Points on a hilly landscape, in no order, each with its height.
From any point a climber steps to the highest of the 6 points nearest to it. It stops when none of these is higher. Distance is the straight distance between rows; heights are no part of it.
sibu h=604: [ 72 160 131 148 150 109  98 162 125 117 129 163  92 112 116 117 110 105
 176 128  85 147 114 148 138 122 118 127 121 119 107 108 101 108 138 125
 118 110 150 156 141 150 114 119 109 115 123 137 130 107 121 156 134 122
 178 125 155]
pinum h=167: [133  82  97 134 132 151 152 153  72 145 122 108 149 125 138 107 153 142
 101 154 156  99 131 117 140 146 124 140 140 142 119 122 148 153 134 120
  91 142 109 119 113 140 147 104 139 148 180 132 106 164 110 127 125 109
 105 184  90]
sem h=547: [102 191 152 170 122 148 146 179 124  69 133 149 105 147 127 106 122  95
 131 166  78 176 143 175 158 106 124  84  78 118  95 140  67  82 139 114
 145 112 158 119 214 108 139 110 136  38 119 113 154 140 134 139 154 124
 210 131 155]
zib h=357: [144 177 113 105  96 179 125 157  94 104 162 109 128 130 121 103 170  63
 139 140  84 190 134 196 140 112 125 110 125 104 139 146  77 117 106 105
 116 153 156  76 190  94  84 109 126  76 146  85 145 165 138 104 153 174
 148 107 141]
Kur h=540: [ 61 174 153 162 113 120 109 130 119  84 126 159  91 115 107 122 126 109
 183 138  93 176 123 120 134 128 107 128 104 135 115 139  91  82 143 117
 136 101 149 181 154 126 144 138 121 118 109 128 106  94 129 190 168  99
 206 129 165]
piro h=182: [143 113  66 101 111 192 143 141  62 139 139  95 112 108 111 120 157 160
 118 158 151 118 119 164 136 157 121 145 123 134 141 104 158 126 117 115
  96 142 122 111 103  95 138  82 173 125 189 130 102 164 108 124 129 143
  86 172 104]
Perov h=567: [155 109 138 136 135  99 158 123 115 149 117 109 160 139 151 126 122 147
 125 103 186  80 114  70 120 121 111 152 123 159 143 129 210 187 151 164
 162 120  69 128  80 161 172 150 142 201 110 123 127 100 132 155 114 108
  74 101 138]
goto h=289: [ 72 128 156 133 134 123  93 107 157 132 119 153  90 113 117 148  85 142
 145 131 106 145 125 109 111 126 137 140 156 134 111 146 103  84 130 117
 137  95 157 167 120 135 128 152  99 122  97 158  95  85 146 158 157  95
 184 112 152]
ses h=528: [111 193 140 153 129 133 126 182 100  71 133 137 109 137 128  94 145  69
 163 160  80 179 130 191 138 120 117 103 107 101 107 120  70  98 116 130
 120 119 171 133 186 121 120  97 117  65 140 109 147 132 151 141 138 140
 184 117 151]
vaki h=193: [121 142  73 110 107 210 132 136  77 139 120 106 102 110  79 124 147 138
 109 162 128 157 119 165 148 142 119 171 112  97 137  84 151 130 111  93
  90 129 156  93 120  68  87  89 170 117 178  97 107 166 106 114 145 153
  81 139 131]
Mibu h=320: [164  99 164 114 169  63 133  64 181 166 131 157 171 153 205 172 125 160
 142  86 175  91 135 106 103 140 136 114 127 152 152 134 143 158 132 152
 168 118  93 169 107 154 145 151 136 190  80 129 146  82 108 121  85  97
 102  85 101]
suk h=489: [151 170 115 111  75 184 153 142 134  91 172 117 105 122  91 106 163  65
 136 150  56 215 134 196 127 104 135  93 107  87 124 166  65  85 116 125
 119 121 159  52 193 102 119 102 123  81 143  90 142 161 142  98 161 185
 188 130 149]
rol h=145: [151  88  81 118 128 172 169 137  63 149 122  93 148 112 134 119 140 171
 113 151 167 115 125 144 118 135 127 144 152 131 141 126 164 137 118 112
  92 128 113 112 108 121 151  80 163 124 194 130 113 145 109 129 103 125
  83 164  86]
vafa h=326: [130 182 130 139 114 165 142 155 122  79 152 119 106 146 119 111 135  81
 141 154  62 183 140 195 126 108 120  90 106 108 111 152  52  65 119 122
 145 115 179 100 213 105 124  87 125  52 135 100 162 134 139 126 146 149
 204 123 141]
rosed h=795: [151  80 127 116 133 102 172  81 138 122 116 101 207 161 184 149 130 156
 147  77 185  62 128  95 103 132 113 153 152 161 151 121 215 155 178 192
 189 149  55 137 100 158 154 161 149 215  93 126 143  78 130 122 125 110
  73  79 109]
Senur h=370: [160  89 173 123 161  52 120  36 163 166 122 158 203 155 197 176 110 162
 136  87 169  50 156 108 102 121 142  97 134 136 146 123 136 135 139 148
 173 137  56 180 121 167 143 153 138 176  73 141 149 113 117 116  71 101
 110  81  87]
zaf h=374: [ 87 128 122 135 142 104  89 178 134 135 119 150 108 125 112 103 131 107
 151 129 101 127 107 128 154 131 119 127 128 124  88 101 115 126 137 119
  95 125 159 146 112 152 118 126  95 122 121 148 138 131 122 120 126 132
 148 153 142]
zofef h=323: [105 146 108 129 121 174 121 169  93 150 132 120 113 122 139 119 187  85
 117 134 130 145 114 144 169 149 110 131 138 120 129 107 114 132 106  84
  81 141 150 106 109 124  85 117 132 110 157 137 130 159 113  99 125 134
 118 149 126]
Noze h=306: [148 103 146  98 135  62 154 108 162 149 130 150 132 147 152 116 107 162
 108 101 162 102 121  77 110 130 142 136 114 150 150 130 152 161 118 148
 148 115 149 155 109 153 153 160 107 156 109 144 129  97 136 138 101 147
 103 134 136]
deg h=269: [131 181 135 117 104 156 128 167 100  89 142 116  97 145 107 109 164  65
 142 162  72 194 143 192 128  99 117 105 120 103 124 135  63  93 116 120
 129 132 174  99 203 109 102  91 111  63 140  96 170 141 154 118 141 167
 195 119 135]
mide h=704: [ 88 192 152 162 134 131 114 167 103  86 136 153  95 138 105 103 108  85
 174 156  85 172 124 169 143 116 106 107 107 116 118 129  82 110 123 121
 127 128 147 149 173 140 118 113 121  68 123 114 128 125 139 151 136 123
 186 122 156]
Vave h=336: [159 106 145 151 141  89 155 154  73 126 113 105 167 137 138 112 110 152
  88 123 180  89 123  85 125 125 123 146 140 150 141 130 158 190 144 152
 128 122  94 114 111 157 188 127 126 163 147 138 126 122 143 159 129 103
  82 150 130]
veker h=373: [115 106 160 102 131  72 118 133 187 151 125 160 104 127 122 129  76 168
 120 115 129 114 120 102 118 137 143 133 140 152 103 121 138 122 122 118
 152  97 161 163 113 146 139 141 101 132  86 163 122 107 129 121 133 124
 134 135 132]
seka h=270: [123  81 123 137 133 123 147 166 100 131 112 104 141 129 123 104 132 139
  96 119 155 102 123 101 147 135 127 132 146 146 112 128 140 168 139 137
 101 151 132 127 104 173 159 110 126 141 143 146 115 154 113 129 129 131
  93 175  96]
rikom h=22: [156  89 128 142 133 124 156 155  56 140 131  84 153 118 143 103 142 141
  90 131 173  83 128 106 122 130 123 132 154 149 134 137 152 176 141 150
 104 142 107 114 102 151 171  99 133 159 171 141 124 147 134 143 121 115
  66 177  92]
fedu h=324: [117 127  94 142 141 168 109 167  94 147 128 127 125 127 138 120 178 112
 114 151 132 122 130 132 143 134 116 129 132 116 119  99 127 137 127  98
  74 152 134 119 105 129  96 122 140 126 166 137 130 171  95  94 134 115
 120 158 113]
Daf h=296: [140 110 162 101 133  71 131  92 176 153 127 158 134 140 149 157 106 165
 122 102 155 104 143 110 100 144 177 130 140 145 135 137 134 147 121 135
 164 108 150 176 111 157 144 154 113 146  93 152 110  77 115 128 102 139
 104 114 124]
bulen h=602: [ 52 139 133 140 135 111 107 150 143 113 135 162  84 117 101 123  97 112
 178 135 102 126 117 118 119 121 127 129 142 134 102 121 118 109 140 118
 118  98 156 164 120 145 134 120 105 132 113 151 111 107 136 155 136 104
 174 124 154]
Pibu h=343: [116 117 169 154 147  80  74  85 200 155  71 134 153 130 173 171  75 189
 128 125 122 129 193  91 120 156 169 109 131 162 118 177 117 110 130 147
 134 127 100 166 102 140 137 206 123  96  96 182 128 103 137 120  86  99
 145 108 114]
fomal h=559: [160  76 166 136 173  41 114  52 167 174 104 160 206 148 193 186  99 167
 150  91 167  75 163 110 102 122 150  91 138 153 131 130 132 135 136 145
 157 117  50 193 120 171 152 145 140 159  80 151 150 108 137 116  69  82
 108  75  80]
medas h=186: [ 96 167 129 140 151 114  87 175 114 113 128 146 105 131 119 106 149  88
 170 133  98 137 117 152 156 124 107 115 127 103  93 105 104 116 129 114
 100 138 143 134 121 141 101 105 114  94 147 123 136 137 133 133 131 136
 173 133 144]
zinos h=448: [ 75 121 135 122 127 106 101 135 166 135 124 167  92 113 117 130  80 139
 152 127  99 119 135 115 116 123 143 152 142 131  89 120 116  84 136 107
 138  92 157 161 109 129 123 147  94 124 117 164 106  95 148 160 145  94
 174 122 164]
bagag h=271: [149 121 172 114 146  59 121  85 187 156 105 165 153 138 154 180  99 164
 126 112 157 108 144 106 101 139 163 102 152 160 152 143 123 142 117 130
 148 116 123 189  93 146 143 169 120 134 103 154 129  84 132 121  70 116
 130 123 109]
kasab h=611: [152 102 133 129 135  87 162 110 129 123 122 112 180 154 151 130 126 142
 144  87 196  71 111  87 104 132 110 151 136 166 151 125 220 165 172 193
 163 125  44 111  84 158 165 149 137 212 108 117 140  92 129 138 114 107
  85  81 130]
zov h=410: [116 124 188 139 149 103  83  99 202 151  74 152 140 126 157 186  78 175
 108 133 131 144 175  93 116 152 165 127 153 157 120 162 111 102 125 128
 145 109 112 173  89 130 125 193 112  94  93 185 120  91 142 106  89  83
 152 110 120]
tiges h=142: [104 184 118 116 106 163 103 171  93 122 144 119 112 142 131 127 170  58
 138 145 112 172 124 176 150 104  98 124 120 100 143 127  76 113 108 104
 112 137 166 107 154 118  86 103 117  81 150 115 151 154 138 120 134 147
 161 122 145]
lumib h=340: [176  96 150 152 133 103 153 146  72 127 115  88 171 145 142 116 117 147
  97 119 194  73 133  85 124 101 124 153 146 138 143 132 200 193 148 170
 134 117  79 107  92 155 187 126 142 181 143 124 124 116 167 140 128 103
  64 118 112]
sus h=251: [130  87 151 177 157  26  89  60 166 166  87 155 185 128 206 182  83 190
 135  82 121 115 195  94 128 134 161  92 140 153 124 163 117 117 118 153
 140 145  72 195 118 158 163 177 143 110  94 176 135 110 143 135  65  77
 131  73  92]
duv h=189: [143 131  69 112 111 210 145 124  80 131 132 107  98 113  87 127 145 147
 109 162 139 138 116 147 150 127 105 150 114 107 137  90 166 133 109  98
 100 132 132 102 116  78  97  91 174 124 188 101 106 166 107 113 142 144
  83 149 131]
Dazed h=362: [167 106 170 120 156  53 123  61 178 167 121 157 185 156 182 171 106 175
 137  94 165  71 158  97 101 133 141  91 143 151 142 129 139 140 135 146
 148 121  82 188 103 166 152 158 129 165  80 150 130  89 121 120  73 107
 122  96  85]
Ripob h=434: [ 91  99 117 125 136  94 118 170 137 140 117 143 104 121 116 115 114 134
 119 113 129 101 107 111 148 122 130 132 133 126  91 109 141 135 138 126
  99 122 156 135 114 162 129 120  87 145 125 162 140 130 115 112 145 128
 136 163 149]
zadek h=463: [ 77 115 135 115 121  87 123 133 165 139 129 165  82 126 111 121  98 143
 126 120 106 119 111 110 130 131 144 138 141 138  96 128 142 109 132 126
 129 105 148 160 104 150 126 135  84 122 103 161 133 118 126 142 146 130
 145 143 155]
geluv h=393: [ 50 136 158 135 125 136  87 109 162 110 111 159  72 108 114 138 102 133
 155 140  75 141 135 117  93 113 139 139 140 128 109 147  96  80 135 125
 149 111 147 163 141 135 131 149 105 124  97 159 110  88 135 174 165  95
 188 114 147]
Vibo h=458: [156 110 157 113 140  74 150  94 159 148 126 129 160 158 167 127 127 158
 126  81 187  84 122  80 102 131 134 134 114 143 154 126 168 180 132 163
 165 123  96 136 104 159 161 167 128 193  99 125 138  87 108 141 113 124
  88 109 128]
Pelev h=717: [ 66 143 134 149 132 125  94 127 127 103 128 164  82 114 110 119  95 120
 172 132  78 155 118 121 125 124 110 130 129 120 104 129 100  99 130 126
 123 102 138 177 133 132 128 142 126 105 102 127 106 104 145 167 150 103
 191 120 160]
Faku h=334: [167 144  61 121 121 185 111 124  74  71 160 113  94  68  20 108 110  65
 106 164  97 160  97 143 141 111  93 128 106  70 129 119 127 133 119  88
  92 163 146  81 175  43  82  90 168 114 155  48 106 198 138 131 171 198
  97 150 123]
tum h=210: [145  98 156 106 146  66 148 130 157 147 132 146 113 146 145 119 113 159
 101  99 162  99 123  85 126 134 138 128 121 149 133 118 158 185 123 145
 139 124 135 148 110 163 146 144  89 158 104 140 133 106 112 139 118 139
  95 150 149]
Pava h=294: [122 106 156  97 127  68 134 111 193 152 126 155 109 117 130 127  79 167
 115 123 142 108 142 101  98 138 150 133 147 154 117 131 136 136 115 129
 158 101 162 165 115 133 123 147  94 134  92 162 114  98 121 145 115 140
 118 122 138]
fime h=568: [153 173 112 128  98 186 163 155 134  90 179 145 102 137 103 114 172  83
 142 155  48 199 133 209 131 108 116  88 109  99 105 172  57  68 123 130
 131 109 167  54 222  90 138 100 153  50 120  73 151 166 133 106 152 148
 199 141 146]
zumot h=433: [149 180  98 100  74 185 126 135 115  90 170 100 106 116  94 108 164  67
 134 132  63 210 115 184 131  92 137 111 115  92 146 137  65 108 106 112
 109 136 158  69 192  85  82 116 125  80 153  81 137 165 138 123 156 188
 159 127 130]
vemud h=542: [150 109 149 129 145  94 155 112 140 142 125 113 172 156 168 136 126 145
 119  95 191  83 113  75 114 123 120 154 105 149 165 132 186 189 147 174
 174 123  83 125 101 170 160 156 131 197 110 126 130  80 128 143 110 114
  83 106 133]
Fure h=397: [150 101 142 157 147  94 154 140 104 145 116 105 155 140 152 105 112 159
  87 107 178  97 124  73 130 134 131 138 123 153 131 137 171 190 141 160
 125 132 112 134 116 169 174 143 113 160 121 142 137 125 127 139 120 124
  78 145 142]
lon h=460: [135  72 126 102 127 100 166  61 158 130 104  83 204 173 187 152 121 137
 146  72 200  44 135 108  92 152 118 165 145 161 150 118 209 115 180 194
 193 161  34 145  91 164 137 158 132 220 101 126 161  93 136 130 130 104
  85  81  97]
Difa h=136: [174 139  67 119 151 190 134 129  81  81 162  93  96  64   4 111 126  87
 118 161 110 131  87 161 130 116  86 129 108  88 124  95 141 133 118  95
  98 151 165  77 156  17  90  74 165 121 159  40 122 187 147 127 180 180
  88 176 117]
Duf h=327: [155  99 170 112 155  52 136  72 177 152 128 164 163 144 172 160 104 167
 123 101 166  97 148  93 103 145 142 119 135 155 147 133 136 137 121 134
 154 116 121 180 110 152 139 152 118 163  91 156 131  62 111 130  89 121
 103 106 106]
kuvo h=207: [102 128 208 146 149 134  78  92 205 141  92 129 112 119 145 175  81 158
 112 144 114 146 172 100 113 134 164 133 149 151 115 153 107  85 127 126
 156 115 135 168 104 131 117 173  97 114  92 191 115  94 134 137 127  65
 184 112 128]
pumer h=233: [133 176 124 162 123 172 161 157 138  77 148 153 112 135 100 124 145  98
 129 163  56 198 155 180 138  95 134  68  99 103  98 170  53  59 134 123
 135  95 178  58 218  85 175 105 141  44 131  86 156 151 117 109 162 131
 208 138 142]
Dafak h=238: [116 109 172 179 158  65  75  73 186 167  82 151 170 130 199 175  80 212
 150  94 115 138 197  95 120 143 162 103 129 168 132 184 114 101 142 163
 136 145  94 189 103 164 137 207 134  98  99 191 127 107 147 139  64  77
 161  85 109]
tez h=372: [153 105 164 112 158  72 144  84 177 160 133 150 160 148 171 161 127 161
 131  92 173  78 128 101 107 143 137 115 120 142 159 132 158 173 135 137
 170 106 105 159 113 162 145 152 119 185  91 134 122  74 109 136  86 125
 106 100 117]
fud h=534: [151  94 141 116 147 106 158  78 151 153 108 118 192 152 182 133 128 133
 137  86 187  61 114  87 107 131 109 145 121 157 146 125 196 166 167 192
 177 130  53 129  93 165 143 164 132 218  97 127 141  87 129 139 117  98
  90  87 113]
vas h=309: [159 166  75 116 115 194 121 122  82 103 158 104  89  84  32 114 108  96
 102 147 103 160 103 169 137 121 105 140  95  74 132 102 139 144  96 103
 105 139 153  81 162  32  82  89 167 125 159  61 113 181 141 127 177 183
  83 134 129]
vav h=613: [ 83 194 143 177 132 145 125 161 108  71 124 140 108 148 108 117 122  73
 173 157  80 166 134 174 140 118 114  99  82 110 101 136  57  95 120 122
 139 126 166 139 203 119 145 106 119  64 119 109 150 131 142 139 145 120
 186 123 155]
fudas h=224: [135  87 135 142 140 100 154 160  88 133 119  99 139 133 137 104 134 147
  85 131 170  97 112  88 138 135 144 143 121 148 113 127 143 178 139 144
 114 147 133 134 101 157 160 130 109 147 138 148 126 152 123 139 133 134
  89 171 116]
miz h=341: [105  96 142 110 129  76 142 126 178 141 136 136 104 122 136 117 102 160
 111 104 133 115 123 110 125 136 160 150 127 151 114 118 139 141 124 142
 123 116 168 149  94 162 138 144  91 145 105 150 117 107 115 123 122 146
 115 149 146]
napo h=287: [104 131  98 139 110 186 129 136  93 157 124 108 124 128 127 126 185 114
 113 147 132 136 109 144 155 157 115 141 141 120 133 104 127 129 123  89
  70 152 128 103 107 114 103 110 157 113 184 135 114 175 114 102 130 130
 105 159 103]
zeg h=284: [102 156 111 131 133 152 103 176  91 132 123 120 119 125 131 122 174  71
 144 119  99 150 111 158 159 134 110 128 134 106 124  98  97 122 109  93
  80 149 161 110 126 116  88 118 130 111 151 126 138 159 124 105 122 133
 144 132 130]
lita h=235: [123 156  73 117 107 201 130 129  78 134 139  99 103 107  91 127 155 120
 109 159 111 148 117 152 146 131 115 147 128  93 149  89 130 133 111  87
  90 142 134  93 128  83  77 102 162 112 176 123 106 170 122 113 145 139
  93 114 128]
mekam h=408: [115  95 105 140 144 157 137 165  88 144 127 112 128 128 139 105 162 137
 107 148 124 104 128 104 155 146 121 133 147 142 112 121 127 149 135 107
  85 152 133 123  97 153 139 101 121 136 172 143 124 167 112 117 133 118
 107 166 114]
Val h=494: [153 176  85 113  66 189 152 142 135  86 169  91  94 108  72 108 161  87
 151 130  59 214 117 180 122  97 126 110 108  83 148 173  75  95 118 138
 134 132 150  51 205  70 117 120 125  73 137  92 135 174 122 113 162 182
 177 139 165]
Guf h=562: [157 162 101 121  76 198 159 155 141  78 173 126  97 131  87 113 170 104
 151 154  36 225 124 200 118  98 121 100  95  85 129 179  71  61 130 132
 129  99 181  45 210  85 138 110 136  63 144  64 144 150 109  90 156 173
 193 134 160]
pev h=78: [ 74 125 186 144 124 139  81  89 175 113  95 130  90 108 127 153  89 152
 141 143 101 154 151 105 118 133 146 130 160 147 112 136  90  72 128 108
 161 111 141 175 129 138 119 162 103 123  80 163  90  82 139 157 153  76
 194 120 142]
Sifi h=328: [115 145 193 147 134 111  75 103 207 147  72 137 126 122 151 170  75 162
 101 146 115 140 174  96 106 146 164 135 160 162 126 148 121  84 115 127
 150 111 126 172 102 127 130 184  97  92  95 174 114  91 153 120 115  70
 171 107 125]
gog h=514: [152  89 152 143 136  98 149 134  99 141 120  96 171 141 151 116 123 162
 104 116 194  84 124  84 117 117 115 141 123 149 141 125 176 201 153 170
 165 127  90 121 101 167 176 154 126 191 125 126 124 118 141 155 112 129
  74 121 129]
Bol h=57: [150  81 100 124 133 152 163 155  61 138 117  99 154 125 127 115 138 156
  95 157 169  75 129 125 119 131 131 118 157 134 136 135 158 157 119 127
 108 136 107 114 109 128 162  78 154 134 174 138 111 150 124 130 116 113
  88 178  78]
lelez h=349: [140 119 175 124 148  68 105  90 195 148 103 159 159 134 149 166  93 202
 119 127 143 111 172 106 109 155 170 111 151 164 130 150 125 109 114 129
 149 115 121 209  90 140 137 167 110 118  92 165 117  87 146 119  89 123
 137 118 119]
tigig h=249: [162  97 167 123 151  71 140  51 182 154 108 142 204 153 203 177 120 148
 136  74 181  59 133 111 113 129 135 119 137 132 141 127 166 126 140 165
 184 150  38 155 123 165 137 138 151 201  72 138 152  82 113 125  94  81
 117  80  82]
gaba h=137: [119 185 121 121 121 164 101 154  98 125 131 127 107 147 125 120 165  47
 137 139  96 160 120 173 162 121 115 126 136 103 135 116  92 123 103 100
  96 151 158 116 151 120  77 110 126  83 147 134 145 153 133 110 136 142
 162 117 138]
laf h=466: [118  90 115 143 133 116 128 173 112 144 118 122 135 131 138 113 142 114
 112 124 129 112 116 107 145 146 130 141 131 142 107 116 137 164 144 126
  96 158 135 132 114 154 139 110  96 146 149 157 134 160 110 124 124 130
 130 191 125]
bon h=253: [118 101  77 119 117 175 144 149  92 156 123 112 133 125 121 120 168 152
 109 154 133 102 126 132 144 160 119 157 132 117 131 114 131 126 118  91
  75 148 136 111  99 118 116  94 165 115 180 124 104 158 110 107 130 140
 102 163 109]
bafa h=240: [154 171 113 161 117 198 165 164 151  85 177 146  88 136  97 106 168  97
 129 156  35 220 138 180 127  91 106  63 113  74  97 177  60  61 128 114
 134  93 176  29 219  69 169  96 151  61 125  66 152 125 103 101 156 144
 216 127 151]
Tade h=697: [128 119 174 128 122  90  86  88 208 151  98 149 125 135 143 174  81 175
 124 124 137 133 165 103 108 149 163 123 165 156 121 151 123  99 120 111
 151 111 133 169  91 136 117 178 114  98 101 169 125  86 141 114 104 109
 135 109 131]
rumun h=358: [139 161  71  95  76 197 129 128 106  79 173  95 105  96  65 105 145  60
 114 137  72 198 102 159 134  88 123 121 110  89 162 135 100 126 119 112
 117 139 144  71 186  57  75 124 127  96 142  91 113 189 129 132 160 187
 111 126 149]
Laka h=214: [131 191 144 113 114 169 118 162  94  94 156 131 105 147 120 115 167  58
 146 147  97 175 122 194 148 107 109 112 123 106 127 123  68 106 116 112
 113 132 167  97 169 114  90  96 124  71 146 106 142 138 154 113 131 148
 180 122 144]
labo h=254: [135 164  80 113  90 205 120 117  85 108 148 100 104 103  86 118 147 102
 104 163 112 167 110 162 148 123 114 139 107  83 158 102 131 132 104  99
 103 147 152  86 150  60  55 117 162 116 162  86 105 192 130 123 173 164
  91 111 138]
sufa h=335: [ 95 175 131 150 146 121 107 175 115 106 133 153  96 122 117 121 136  74
 163 136 101 153 123 171 153 113 118 124 122 115 108 113  87 106 124 108
 108 121 154 143 150 132 103 103 120  92 146 118 138 119 147 135 131 122
 178 127 162]
venuf h=256: [146 102 174 138 152  45  99  60 186 151 101 167 184 142 185 189  88 190
 136 108 144 101 179  99 104 144 167 104 138 160 142 147 116 120 124 141
 150 118  82 201 108 135 144 162 123 121  93 155 120  86 125 130  67  89
 127  97  81]
sos h=607: [157  99 115 135 121 102 176 114 121 127 109 103 191 145 147 137 115 147
 151  83 204  55 118  77  97 127 118 175 145 161 139 107 235 147 173 200
 185 154  45 137  79 167 169 142 134 215 129 123 143  99 143 131 125 102
  80  83 113]
sibo h=398: [152 147  77 117  59 195 134 127 105  73 180 103 104 101  69  93 164  72
 122 131  61 207 107 163 147 107 138 124  98  81 147 157  85 101 121 119
 137 133 145  50 209  64  97 125 119 104 142  84 133 180 138 118 167 187
 138 150 141]
vud h=176: [134 136  61  98 121 212 154 129  81 145 143 112 108 105  97 115 151 165
 120 158 140 138 113 170 148 145 122 145 121 123 135  93 164 131 108 106
  87 140 118 106 106  77 119  75 180 119 193 112  99 156  94 125 129 150
  82 148 119]
kagep h=777: [155 148  70 125  74 197 117 115  90  83 166  97  96  83  57  90 140  78
 117 145  87 185  97 147 142 104 119 124 107  79 140 128  92 121 112  94
 119 145 135  72 189  51  95 123 154 108 143  68 109 188 146 122 170 192
  96 132 141]
lusem h=166: [139 168  85 111  75 202 126 132  87 114 140  98 103 130 102 104 165  81
 118 128  95 166 120 171 127 110 115 139 116  84 154 121 107 116 108 100
  96 152 157  77 159  82  71 120 131  87 149 111 129 174 143 122 156 156
 114 125 142]
Gedaz h=51: [169  97 130 148 140 113 148 160  73 136 110  90 176 135 125 115 125 138
 105 123 192  74 126 116 128 125 132 143 160 143 131 127 177 176 129 157
 127 131  92 117 109 150 180 111 143 169 152 112 131 142 154 143 117 102
  70 148 105]
depen h=566: [ 82 151 123 129 140 111  91 176 113 120 122 161  90 108 108 106 122  94
 175 130  96 120 105 138 162 128 115 127 125 119 103 104 123 116 148 115
 107 122 152 142 127 151 115 116  95 116 121 141 143 121 130 139 133 132
 174 129 167]
razir h=232: [129 119  72 110 119 198 161 139  78 159 130 108 123 119 126 122 163 145
 104 161 145 127 107 145 143 162 117 147 135 118 135 111 151 120 123 109
  96 143 126 120 101 110 123  77 181 123 183 118 102 157 109 114 135 142
 101 152  93]
Gutuf h=422: [ 96 133 109 142 142 130  96 180 114 134 131 136 111 127 129 111 162  96
 136 137 113 134 116 144 159 130 112 119 135 118  98 112 119 147 130 102
  78 133 153 135 107 149  91 113 115 111 149 145 154 151 111 101 133 138
 149 152 137]
didif h=261: [119 158  92 112  97 186 117 147  90 131 124 111 112 132 115 113 183  95
 120 164 131 155 114 163 159 130 112 144 130 103 138 111 106 134  99  81
  99 151 140 100 115 108  76 108 141 104 163 113 130 164 122 101 156 142
 108 136 138]
Tilom h=178: [157 132  69 102 127 216 135 118  81 126 157 101  83  98  42 129 114 141
 113 169 136 124 101 172 138 129 105 157  86  88 134  71 180 133  96  98
  97 143 151  85 127  55 105  70 173 126 167  88 114 175 109 115 144 170
  80 150 125]
Pufu h=246: [158  91 149 120 157  82 135  54 182 150 131 137 185 144 195 171 129 154
 136  72 196  57 141 103 100 143 133 124 138 151 163 129 171 152 143 153
 179 131  74 135 103 161 144 142 138 211  79 134 138  80 113 136  86 109
 101  99 101]
pela h=348: [151 101 163 113 154  70 138 116 154 146 126 134 136 135 161 113 124 147
  95  82 178  91 119  85 118 134 125 135 119 160 150 129 157 197 133 158
 152 108 118 135  86 170 155 163 114 181 107 131 118  95 115 140 110 136
  92 129 130]
tus h=609: [103  96 110 131 159 126 128 179 123 151 129 129 121 122 141  95 156 115
 114 133 126 121 113 110 156 142 122 141 129 129  94 119 120 142 126 112
  93 147 138 128 103 168 123 109  96 141 146 151 141 158 109 111 117 135
 125 179 131]
Tud h=581: [152 111 135 133 137  93 167 128 101 136 105 102 178 145 144 133 123 150
 133  93 200  72 118  75 120 130 119 158 134 158 147 125 212 167 164 188
 161 123  63 113  83 169 170 147 146 202 116 122 133  93 141 141 107  94
  78  92 124]
banip h=346: [147 159  59 128  71 181 135 136 107  63 175 103 108  76  37  94 147  71
 132 149  73 201  96 135 136  97 121 114  93  74 155 160  95 117 117 113
 128 146 128  59 200  62  88 135 138 114 153  73 114 189 125 123 180 208
 111 156 149]
riteb h=255: [120  90 140 128 144  78 134 160 150 140 132 145 119 127 133 107 106 164
 107 124 146 106 118  99 138 131 134 134 113 148 116 105 142 160 129 131
 130 126 145 140 103 161 143 138  98 146 109 153 126 127 103 133 124 148
 110 159 140]
guvan h=352: [154  80 150 110 146  97 151  64 174 151 124 128 190 157 187 168 134 141
 150  78 189  45 118  96 100 136 120 139 140 151 146 103 178 148 162 182
 172 148  50 146 107 157 148 146 133 217  91 131 150  91 129 126 110  85
  97  82  96]
falus h=339: [ 80 122 157 116 126 100 101 115 170 140 119 169  79 118 119 133  71 156
 144 130 107 121 133 108 110 129 157 144 149 147 105 133 124  91 114 121
 137  99 146 166  93 135 133 148  97 132  97 149 113  86 142 144 136 111
 155 119 157]
mol h=308: [104 130 180 105 140  98 107 104 192 156 106 143 107 125 123 149  81 162
 126 132 137 121 141 107  94 150 166 143 151 149 109 140 138  91 122 116
 152  99 150 166 101 128 131 151  93 119 102 165 116  80 142 128 131 106
 146 120 126]
Sumu h=295: [109 141  99 125 116 178 109 157 101 146 123 121 117 138 121 126 175  99
 116 145 124 147 113 135 158 142 107 147 130 113 139 116 113 126 117  88
  86 149 144  95 109 108  76 116 148 101 171 124 134 168 116 111 135 129
 119 142 128]

For each start below, name the point where the climber stops.
razir -> tus
duv -> tus
Pava -> Pelev
Mibu -> rosed
Duf -> rosed

Call two points neighbours if one is among the 6 nearest of the other. Go from one point of each pair to the other, from neighbour to neighbour, staying as high as possible. Name the lowest point that can't be avoided.
Pelev, tus -> Ripob
rosed, mide -> Noze
kagep, Pelev -> vafa
Tade, Pelev -> mol
kagep, fime -> sibo
mide, Pelev -> sibu
